Each row is a point on a tangle of strands that fork and nearly touch. The rows are in no order.
In the rows, zero is written as 128.
Two points are linked if the straight distance between their rows is under 91.1. Some points are linked to none.
q142: 145  140  118  141  144  114  133  137  151  113  100  141  106  125  146  149  150  156  161  98  91  81  136  109  113  130  134  118
q929: 175  123  108  157  142  118  157  122  119  102  169  120  126  142  136  159  145  76  76  81  125  131  120  171  109  186  137  86
q604: 137  126  101  110  115  174  125  103  78  150  159  135  117  122  150  126  83  109  131  180  163  170  137  141  140  93  82  144
q607: 147  154  131  163  145  137  138  119  109  122  159  106  136  126  136  156  131  107  89  124  141  152  133  151  117  154  116  91
q757: 155  125  76  105  115  125  152  129  106  113  138  125  118  122  159  113  128  88  128  143  108  128  131  132  142  108  98  115
q82: 108  122  170  95  113  118  111  96  143  119  122  156  123  101  110  106  109  157  139  154  156  143  154  111  138  75  119  155
q153: 187  116  91  154  140  119  149  126  119  122  143  114  132  170  122  185  121  85  99  85  126  132  118  175  108  185  145  111
q518: 124  116  166  110  124  111  120  130  144  115  149  135  120  74  155  92  144  163  129  160  109  103  135  95  132  87  95  137
q102: 146  153  154  148  126  153  137  121  131  149  112  65  140  120  125  172  129  130  127  133  119  158  117  142  129  141  144  147
q769: 89  123  123  107  106  156  139  111  111  112  115  151  111  118  120  83  85  133  129  135  144  159  148  107  147  129  118  134
q548: 89  138  193  126  130  140  114  117  143  150  135  127  132  127  81  135  125  144  108  147  160  155  142  132  149  131  124  160
q235: 96  148  167  156  135  157  127  121  115  124  114  111  134  118  104  124  111  152  108  129  142  166  135  113  133  176  144  136
q905: 134  138  119  181  126  158  138  129  88  158  126  103  150  139  115  173  109  110  109  125  144  135  118  136  100  175  151  119
q758: 147  154  117  115  107  155  125  111  88  152  123  100  129  128  132  157  116  95  128  171  153  151  119  144  152  106  121  163
q743: 113  108  147  98  137  99  116  147  185  157  122  132  139  148  82  129  165  123  147  135  113  110  111  150  158  92  140  155
q100: 94  107  120  122  135  111  103  140  163  108  154  169  152  115  129  105  134  129  117  108  131  92  115  102  108  140  146  102
q130: 122  99  97  101  149  88  109  137  167  104  128  170  110  116  161  115  155  147  169  112  103  39  118  100  111  123  123  124
q551: 106  119  139  102  112  128  120  103  132  107  117  168  98  120  120  89  100  164  143  132  140  137  155  98  124  102  111  132
q431: 131  93  108  82  130  99  108  124  161  107  128  164  103  101  174  77  138  153  175  125  115  56  125  89  119  85  118  132
q873: 118  146  155  141  132  175  123  107  102  156  153  123  120  149  96  140  115  97  96  155  172  171  136  141  136  156  102  127
q524: 144  113  105  105  118  133  108  110  133  118  128  139  128  121  141  103  96  120  136  133  153  157  130  135  132  101  111  139
q57: 144  134  101  110  103  140  143  126  129  132  108  98  130  142  122  141  150  74  135  126  112  138  116  135  157  124  135  140
q574: 115  124  122  155  115  147  143  137  87  143  107  132  123  141  136  122  107  149  134  135  116  125  131  109  126  136  139  132
q571: 133  128  111  117  139  109  134  161  117  136  97  146  96  176  130  129  150  142  159  96  101  110  129  150  136  134  134  119
q610: 98  138  184  130  118  154  122  108  121  135  127  121  146  114  105  120  98  163  113  162  162  161  132  111  148  138  141  174
q557: 90  142  148  106  144  99  123  165  178  119  118  138  118  134  114  123  186  161  151  91  108  83  108  131  148  147  150  118
q823: 129  132  177  124  135  133  146  143  178  172  132  95  125  153  84  163  176  130  135  124  85  137  109  158  155  110  126  147
q869: 148  139  137  145  122  135  141  145  121  138  143  90  138  120  154  144  159  117  114  141  95  120  116  125  139  121  117  121
q9: 113  121  130  152  136  117  97  121  153  106  129  145  157  108  119  128  117  145  114  126  128  111  123  95  89  140  154  114
q110: 163  136  105  164  134  136  136  129  111  142  123  93  150  159  118  186  122  85  107  103  133  134  109  159  110  170  157  118
q664: 102  109  133  119  112  124  121  131  133  147  110  177  124  157  109  113  132  166  162  128  109  110  137  97  135  97  132  147
q400: 116  119  172  141  137  121  131  143  156  127  148  116  128  102  125  117  148  156  101  141  103  135  123  123  143  128  105  133
q896: 108  146  133  105  115  135  144  135  138  129  116  113  109  136  111  122  154  93  125  114  105  140  127  135  168  131  118  124
q452: 151  125  69  140  131  91  130  135  103  102  115  117  158  108  170  135  114  115  135  127  143  88  122  124  91  131  167  110
q584: 128  110  131  109  124  137  117  118  133  126  114  115  129  110  131  103  116  142  122  142  137  171  128  143  152  115  115  156
q283: 182  108  98  139  151  101  132  140  149  132  117  123  126  170  128  158  144  107  149  102  102  103  120  152  111  137  134  129
q180: 109  123  152  118  139  126  131  152  184  158  129  120  131  162  84  141  178  136  149  108  90  121  108  151  153  120  141  135
q901: 109  128  147  143  129  149  135  115  125  111  155  133  118  89  128  96  115  141  98  134  130  156  144  112  120  154  97  99
q666: 104  126  139  112  138  96  122  166  147  124  95  129  126  126  128  104  162  175  157  114  114  97  105  122  143  136  163  141
q171: 121  122  135  148  108  164  137  117  76  158  118  139  137  135  122  124  85  161  137  160  135  139  136  94  132  120  133  169
q647: 147  131  80  129  123  124  119  135  82  119  107  108  151  115  154  137  99  110  132  134  150  125  119  140  115  132  162  131
q560: 144  150  170  140  128  141  141  122  167  156  128  73  136  134  101  174  158  115  135  125  100  147  116  137  140  123  126  144
q226: 144  168  107  167  132  143  141  115  84  116  148  106  142  98  152  152  110  133  100  146  134  133  147  125  102  137  119  96
q963: 109  139  167  103  114  117  120  107  151  123  118  147  119  125  101  126  133  119  136  145  140  136  160  123  150  83  104  148
q482: 140  110  100  127  127  176  123  123  93  151  152  119  121  127  135  117  88  111  111  156  148  178  117  145  140  138  97  134
q744: 97  112  161  88  125  93  115  125  176  137  118  173  120  138  97  116  148  168  158  134  120  94  135  106  138  73  131  153
q525: 161  122  57  117  127  129  146  128  90  105  157  126  141  123  170  113  104  84  116  139  144  140  123  157  107  125  120  107
q313: 100  146  153  113  143  94  131  158  170  124  132  154  120  154  102  143  194  120  135  88  116  79  124  147  134  139  128  110
q373: 141  161  85  152  122  150  143  112  56  125  154  120  152  111  152  151  98  112  114  166  155  130  143  124  102  123  125  105
q118: 153  134  133  150  117  141  147  143  113  146  113  69  132  112  140  150  134  138  139  143  91  133  113  130  142  129  133  146
q523: 92  96  160  99  118  109  128  128  195  144  129  151  136  126  84  106  160  157  146  138  104  112  127  123  160  89  132  155
q124: 140  145  81  146  125  111  121  106  104  83  123  127  137  92  161  133  89  147  132  130  138  101  147  105  74  137  151  91
q629: 123  132  151  137  160  104  122  137  175  111  138  135  124  145  100  144  147  117  107  81  139  136  123  159  119  163  135  95
q903: 99  146  147  153  133  166  143  127  134  139  117  104  128  134  103  138  128  117  104  99  123  168  121  134  136  191  154  114
q872: 148  139  109  159  136  125  143  125  135  117  106  115  135  121  140  156  123  129  140  107  93  121  130  121  108  139  136  110
q597: 129  102  124  90  120  93  101  117  141  111  125  159  118  106  160  73  121  154  159  136  144  98  133  103  109  65  120  133
q68: 149  120  96  104  125  144  118  101  103  130  147  146  116  121  161  110  86  116  139  151  163  157  145  141  114  87  92  126
q386: 127  115  156  127  105  130  131  111  90  142  117  142  131  125  140  103  105  178  142  162  123  124  144  82  127  95  125  165
q80: 124  122  117  120  128  117  125  138  125  135  109  174  100  168  126  118  141  138  153  108  118  116  134  118  126  120  124  126
q945: 117  150  121  159  127  157  165  136  107  123  118  108  125  140  124  143  125  107  109  95  109  141  133  122  127  186  145  86
q435: 104  159  158  111  121  140  141  110  151  116  107  126  113  132  98  136  145  112  130  123  123  147  148  115  156  124  119  132
q752: 165  129  100  114  115  146  116  118  108  147  121  101  129  149  124  147  117  83  132  142  139  151  110  161  146  115  126  152
q802: 120  139  158  129  150  99  136  152  180  126  147  138  116  160  104  153  185  118  116  76  120  108  125  154  121  164  138  91
q188: 127  117  171  147  145  127  113  126  142  125  160  119  127  100  124  113  128  147  91  134  131  157  130  136  127  137  103  109
q174: 169  118  94  136  135  128  137  125  142  140  91  110  123  147  129  143  120  136  167  108  96  127  122  135  133  128  143  140
q906: 107  136  142  145  125  145  127  145  89  149  144  137  127  164  113  132  128  89  104  136  152  141  125  126  131  152  124  119
q577: 159  139  118  135  148  105  143  155  120  133  106  129  109  184  132  165  151  116  152  90  101  106  125  148  119  142  132  114
q38: 132  122  144  115  106  121  130  124  96  109  131  128  123  83  167  85  118  180  146  165  128  111  134  90  117  74  119  152
q652: 160  122  59  115  128  129  124  125  89  115  134  108  155  107  175  120  89  97  124  151  165  138  117  154  108  109  142  132
q34: 156  123  125  153  140  137  129  117  113  124  172  112  123  136  126  145  135  76  64  107  154  163  121  178  123  172  118  88
q737: 106  120  107  149  113  132  128  144  97  135  131  146  142  153  131  121  113  115  118  127  143  116  121  111  120  144  150  115
q645: 102  140  175  125  140  147  106  119  136  154  133  138  114  154  71  145  123  107  105  133  168  172  138  154  141  142  115  140
q522: 124  107  118  106  124  89  97  137  142  117  119  148  137  120  151  90  130  134  149  130  153  97  120  117  116  93  143  144
q852: 116  125  157  112  138  111  124  132  175  108  138  129  115  85  135  114  155  150  131  129  91  94  133  110  142  114  103  129
q83: 133  123  96  126  141  96  121  137  140  100  117  168  118  123  152  125  139  143  158  106  110  65  132  96  96  128  126  111
q223: 140  157  118  146  112  149  133  111  74  154  131  108  143  127  141  160  111  118  134  170  146  141  134  123  126  112  114  143
q822: 112  90  100  129  121  130  108  135  140  121  163  168  154  124  149  89  108  123  117  116  138  108  126  103  94  118  125  114
q998: 129  132  157  146  150  128  104  129  144  145  122  124  134  156  98  152  132  120  105  100  156  163  124  163  119  157  133  118
q129: 117  137  110  155  131  134  115  106  120  106  127  142  146  105  129  126  87  148  120  123  139  124  139  95  82  148  147  98
q360: 114  120  169  115  115  140  142  133  139  121  120  110  124  112  117  101  132  168  121  143  105  149  132  125  169  128  122  159
q639: 147  143  107  122  121  117  158  138  117  113  118  100  121  95  171  119  154  108  137  144  96  114  123  122  147  113  114  121
q939: 135  118  111  121  144  98  116  154  133  105  147  144  118  133  141  120  151  96  109  103  142  106  127  148  120  144  119  106
q343: 114  109  140  103  125  89  109  143  150  128  98  129  147  119  131  99  138  176  157  134  132  103  111  120  134  103  166  159
q899: 110  115  112  124  123  168  135  114  97  128  122  136  119  124  128  92  71  125  114  146  157  181  145  124  140  151  114  137

A fork is a point with three links. Follow the links from the first point to the second and name the forks in between, in order.
q482; q188 | q400
q852; q998 | q645
q313; q68 | q645 > q400
q360; q343 | q400 > q645

A fork is a point with three links, a tip a point with one. Leave the first point through the second and follow the links. Name the first fork or tip that comes.
q523; q743 | q822
q226; q607 | q905
q283; q174 | q645
q57; q896 | q400
